Points, in no order, along strands that fork, close into loops and pass close to each other.
In the rows, 128 means zero.
Points whose rows are less than 91.2 apart are linked; no others are. Some points are linked to none.
mir: [138 155 142 114 157 155 129  59 150 109 125  99 125 135 197  88  97  80
  89  71 112 106 222]
Regi: [110 170 131 105 140 124 126  82 127  93 143 111 131 134 214  97  69 124
 114 101 135 140 203]
Fav: [144 114 132  99 104 125 111 120  95 145 153  95 136 154 101 118 111 104
  50 128 148 118 158]
daf: [ 81 173 129 126 133 163 117 120 133  96 165 145 151 148 192 160  85 106
 162 167 112 145 160]
pur: [122 147 118 157 164 147 145 122 144 157 190 165 124 118 131 151 125 105
 170 165 133 162 115]
gub: [135  90 120 132 136 131 100 144 111  71  98 141 130 112  81 134 151  90
  43  81 114 143 148]
tuted: [122 157 125 122 110 136 132 134 126 157 179 118 141 152 132 151 119 103
 134 186 144 144 135]
Gemos: [122  99 105 127 129 131 135 161 130 128 125 127 151 144 120 150 168 139
 120 151 140 162  74]
Bisa: [154 120 124 157 132 143 171 142 134 190 184 133 105 203 102 176 152 133
 186 154 119 121  61]
lifed: [164 146 152 110 125  75 153  93 130 172 130  78 133  94 131 104  90 149
 109 147 172 144 154]
dab: [168 111 179 195  67  74 123 166  93  82 114 109  81  84  92 146 156 104
  93 109 114 106 150]
lipor: [103 111 113  98 139 126 120 138 143 117 166 147 171 134 185 125 123  90
 105 128 147 158 124]
Katul: [125 102 100 154 125 120 116 168 122 149 136 146 138 155  82 160 165 124
 110 154 156 157  84]
Figig: [156 100 183 182  81  88 108 138  89  71 115 119  99  78  72 129 132 112
  81  84 118 110 157]
Viti: [109  93 114 102 156 144 136 137 130 110 114 153 142 131 189 123 138 180
 161 153 126 121  73]
tipu: [128 116 109 101 150 142 141 113 126 137 109 135 128 110 139 117 131 180
 145 163 123 127  98]
nal: [118 166 128 103 151 136 139  83 118 123 126 112 121 119 194 123  77 164
 129 163 134 151 165]
Riram: [138 107 120  99 154 124 116 113 143  98 144 114 132 130 149  67  79 107
  70  44 127 124 153]
livus: [116  93 125 163 140 116  84 111 106 140 110 157 142 101  67 132 140  93
  57 116 152 117 149]
soga: [105 103  99 120 144 150 107 146 107  83 115 143 141 140 140 135 138 136
  92 121 137 178 111]
gose: [138 132 129  77 141 132 120 119 171 116 150 120 127 133 197  96  75  67
  88  67 115  96 178]
pav: [131 124 120 120 147 133 157 142 144 156 157 137 152 138 157 139 141 142
 171 179 127 127  77]
kanor: [142 111  97 132 125 147 104 147 107 159  98 176 102 149  67 154 179 163
 164 166 121  99  80]
Luk: [127 110 119 103 137 140 165 146 139 155 123 119 150 155 149 134 170 160
 167 163 109 113  65]
virok: [138 147 131 111 135 101 137  93 106 108 123  78 111 146 135  77  65 184
 102 115 147 151 167]
Delef: [131  97 110 160 112 124 105 159 114 155 108 163 111 154  62 162 175 140
 148 154 140 120  80]
kures: [112 142  96 171 167 162  97  92 117 159 163 158 121 140 101 136 132  83
 101 141 149 156 167]
Vas: [147 115 101 120 129 146 121 158 109 117  83 168 112 122  76 159 190 160
 164 153  93 102  93]
geb: [137 130 129 109 173 165 124  72 159 110 127 111 113 137 176  67 100  91
  77  42 107  99 192]
los: [139 111 116 100 116 129 137 137 118 155  82 124 119 104 108 130 169 178
 136 150 123 115  97]
sevub: [136 103 133 147  77 106 129 172 111 107  82 103 119 101  94 139 172 132
  99 118 127 144 117]
Fur: [ 84 143 147 155 154 155 138 130 155 108 195 159 144 142 180 172  96  87
 209 150 114 138 100]
vud: [107 148 141 106 142 114 106  81 125  86 143 118 120 145 211  68  66 123
 113  65 155 125 180]
mit: [ 85 164 131 158 156 169 141 116 159 127 187 162 139 123 153 152 113  90
 190 146 119 157 137]
faka: [115 107 112 160 121 124  88 142 107 137  92 159 104 103  67 155 155 148
 118 160 143 123 111]
mobu: [161 144 158 100 131  78 150  95 133 141 150  70 140 112 128  79  69 122
  89  95 162 144 169]
nuko: [121  98 121 123 100 122 136 167 126 107  95 111 133 115 116 132 162 153
 108 118 134 161  94]
budek: [129 115 118 123  98 128 106 139  92 158 141 113 130 164  95 133 128 113
  64 158 158 131 137]
Galu: [119  94 112 119 123 145 101 140 104  76 103 125 132 133 109 116 132 120
  65  94 123 170 133]
selob: [ 81 201 133  96 122 152 109 118 183 110 125 130 177 120 148 142  98  70
 145  99 110 117 215]
deg: [134 113 140 114 106 103 137 140 133 102 114  80 131 108 125  68 115 162
 121  80 144 158 116]
Rasid: [108 188 140  92 118 123 126 111 158 106 144 119 170 105 182 134  88  76
 129 110 124 130 207]
lupa: [101 206 141 142 104 151 129 121 155 143 170 133 147 111  92 159  93  86
 173 139 123 154 182]
tido: [ 84 160 123 113 134 161 113 104 123  95 162 141 147 151 210 136  96  94
 123 133 125 150 166]
Mumez: [164 102 112 123 176 153 146 141 122 149 141 190 118 173  68 137 166 142
 199 143 100  91  76]
Zin: [ 91 161 109 130 153 179 103 105 138 115 162 156 144 154 187 137 118  63
 123 125 118 147 179]
Volug: [142  91 128 111 152 138 111 131 134  86 114 137 129 111  86 102 127  92
  36  48 103 115 146]
Lufiv: [128 121 117 134 106 133 142 146 125 192 144 112 122 178 113 157 167 143
 133 171 134 129  84]
modaz: [140 138 152 130  91 101 136 138 127  93  97  51 113 121  96  64 117 172
 142  84 119 148 108]
Leruf: [151 109 155 181  54  76 126 172 105 107  88 101  90  97  95 149 172 123
 104 119 118 112 127]
navem: [107 129 106 159 142 128 101 114 109 165 154 153 117 123  91 138 132 118
 105 163 155 145 129]
noban: [161 155 137  96 144  88 155  91 146 156 114  83 131  85 174 104  78 168
 131 141 167 147 145]
viru: [139 123 122 150 167 138 169 145 157 158 190 160 132 134 133 151 128 119
 192 156 123 138  79]
Bogu: [155 127 149 139  63 106 135 143 104 118  70  73  78 104  96 119 155 171
 134 108 117 107 113]
Pera: [110 190 131 123 142 155 129  68 147 107 118 117 134 127 212 118 103  91
 116  95 123 122 233]
kepib: [170 155 130 113 123 140 141 109 121 213 155 148 108 163  95 142 132 145
 205 183 120  59 118]
Fase: [131 100 151 193  88  96  83 154  90  97  75 154  93  80  91 163 147 122
 103 146 130  96 146]
Vidu: [149 141 133  85 119 126 132 130 121 139 162 100 140 145 140 114  97  80
  69 131 141 132 177]
Toli: [150 105 159 131  92  93 132 140 111 121 109  87 126  83  73  94 127 135
  80  89 148 135 136]
Puzu: [ 89 131 146 125 144 142 145 131 141 113 180 147 160 145 202 157 108 108
 188 170 126 125 101]
rizan: [140 111 132 110 182 142 111  92 177 106 135 116 113 141 166  55  83 103
  81  21 106  85 159]
Gapun: [104 158  95 145 166 175 101 100 136 132 174 152 134 150 142 144 129  55
 114 130 121 162 169]
Sesuz: [104 158 131 114 140 144 140 101 126 111 149 133 138 136 208 139  83 152
 166 179 126 131 146]
mon: [103 117 135 109 130 141 152 141 133 135 166 128 152 152 197 140 122 128
 161 173 126 130  96]
Zegis: [101 176 152  98 111 111 144 118 153 117 154 114 167  94 200 132  86 105
 158 144 142 128 172]
pef: [111 156 151  95 118  93 167 119 158 126 148 112 153 106 220 121  87 147
 171 151 149 122 138]
fefa: [119 191 125 142 132 142 120  92 137 165 169 138 135 101 120 147 101  92
 141 165 142 139 175]
figiv: [139 106 169 158 113 117 107 105  88  77 108 127 109  91  56 114 128 118
  65  65 109 120 171]
puge: [151 125 138 115  79 111 148 136 112 164  70  96 105 105  93 120 167 180
 131 128 125  96 105]
paker: [143 122 115 161 132 114 139 184 142 151  92 164 118 173  65 194 223 138
 176 120  99  91  65]
kofu: [164 132 130  84 120 115 140 107 114 131  82  98  95 104 128  99 110 210
 137 130 138 134 120]
Lariv: [122 129 111 117 149 160 109  92  99 115 128 121 123 139 134 105 109 117
  52 113 129 151 172]
Nubar: [157 134 156 156  70 109 136 149 111  89  92  52  84 103  90  96 141 164
 142  87  99 134 116]
lak: [128 124 114 122  99 124 134 141 110 172 153 101 132 160 119 139 136 127
 104 174 153 142 115]
suro: [125  98 139 202  75  91  68 160 121 157  57 162 133 115  93 143 159 126
 148 150 135  73 108]
kiso: [120  89 123  93 128 125 150 157 134  97  88 145 141 107 160 113 160 181
 166 128 111 112  71]
Mivo: [157 103 116 166 149 114 143 174 147 154 122 191 109 176  45 177 178 150
 185 119 132 111  67]
mafek: [ 95 109  97 127 168 157 107 118 117 103 131 157 137 135 156 130 132 134
 120 152 135 171 111]
vin: [ 79 207 137 113 117 158 123 126 168 117 153 135 169 120 114 150  98  67
 161 123 111 146 186]
vakib: [115 179 136 143 102 139 149 140 137 168 184 120 129 142 114 172 106 110
 191 186 126 132 142]
Nerus: [115  92 128 198  85  97  87 163 131 196  73 162 133 142  87 128 162 138
 164 143 142  71  82]
bano: [142  90 119  90 152 142 108 131 145  98 126 126 130 138 122  77 107  95
  54  51 111 129 137]
nutil: [111 110 128 110 147 114 106 102 130  82 142 122 131 136 173  49  86 128
 101  53 141 139 144]
butag: [135 115 121 157 123 134 152 143 129 198 144 134 119 205  86 169 179 130
 162 138 121 120  55]
Tid: [110 108  88 138 184 153 121 132 132 121 128 172 129 135 122 154 149 153
 155 162 116 154  83]
gato: [121 105 129 165 108 117  90 125  88 104  80 146 103  77  76 141 134 139
  87 134 132 123 136]
mape: [131 111 118 130 111 105 164 183 158 118  76 126 139 105 129 148 207 154
 145 119 109 126  67]
kabub: [171 101 122 144 181 154 178 145 135 144 178 175 102 178 100 151 128 129
 206 134  89 105  72]
lobod: [150 166 149  95 136  91 164 105 155 148 133 100 150  88 195 126  90 156
 170 167 145 138 136]
gabek: [143 112 130 101 102 117 150 153 130  81  70 121 111  90 141 105 162 189
 169 106 101 120  83]
Kina: [139 136 130  94 137 113 136 107 116 112 114  95 116 129 169  83  79 207
 138 126 142 145 124]
nirok: [132 107 116 143 148 131 162 177 151 151 103 141 141 177  91 180 213 145
 165 128 101 104  44]
letu: [132 150 136 159 108 142 155 149 139 182 197 132 108 172 105 172 123 113
 194 173 123 124  99]
muger: [128 103 111 122 148 130 171 165 150 158 115 131 148 154 122 151 197 154
 163 137 111 114  47]
filu: [143 106 145 188  76  87  81 150 103 129  53 151 106  72  97 151 158 133
 133 148 127  75 126]
zozap: [123 147 117 144 141 129 106  95 117 177 147 137 112 105 109 135 113 124
 123 176 162 131 149]
Ber: [138 141 124  70 123 137 124 143 151 121 160 118 151 144 180 117  97  64
  82 100 131 126 161]
Rekur: [124 111 139 149 135 123 112  87  92 119  85 120 113  73  74 111 126 138
  61 115 144 138 152]
Buzig: [124 133 117 105 150 133 138 100 119 119 110 127 123 111 172 101  98 178
 129 147 136 143 125]
Megot: [155 106 107 101 160 163 144 156 119 128 100 176 136 153  79 144 198 155
 188 152  81  85  73]
vimu: [127 107 156 141 143 126  98  82 100 103  97 122 120  91  66  97 120 123
  49  66 123 120 175]
Did: [142 122 144 103 117  82 151 120 141 127 139  73 150 121 143  64  93 145
 102  89 155 154 129]

How many points has the smallest loop of links through each point below? Write 0 if it is on no loop.
dab => 13
Pera => 8
Lufiv => 7
viru => 7
gub => 0

A piece is two or more points that can be reached from each other along the links. Count, over all rows, the pieces, the separate loops (a circle has one, a figure eight two, a Y none), the forks (points with three links) and the tips (points with one).
pieces => 5
loops => 5
forks => 8
tips => 8

A tip is a point with one link. Name the tips that can be reached along the links from each point below, in the order of the rows.
Rekur => Nerus, kabub
lupa => virok, kofu, gabek
nirok => Mivo
Fav => gose
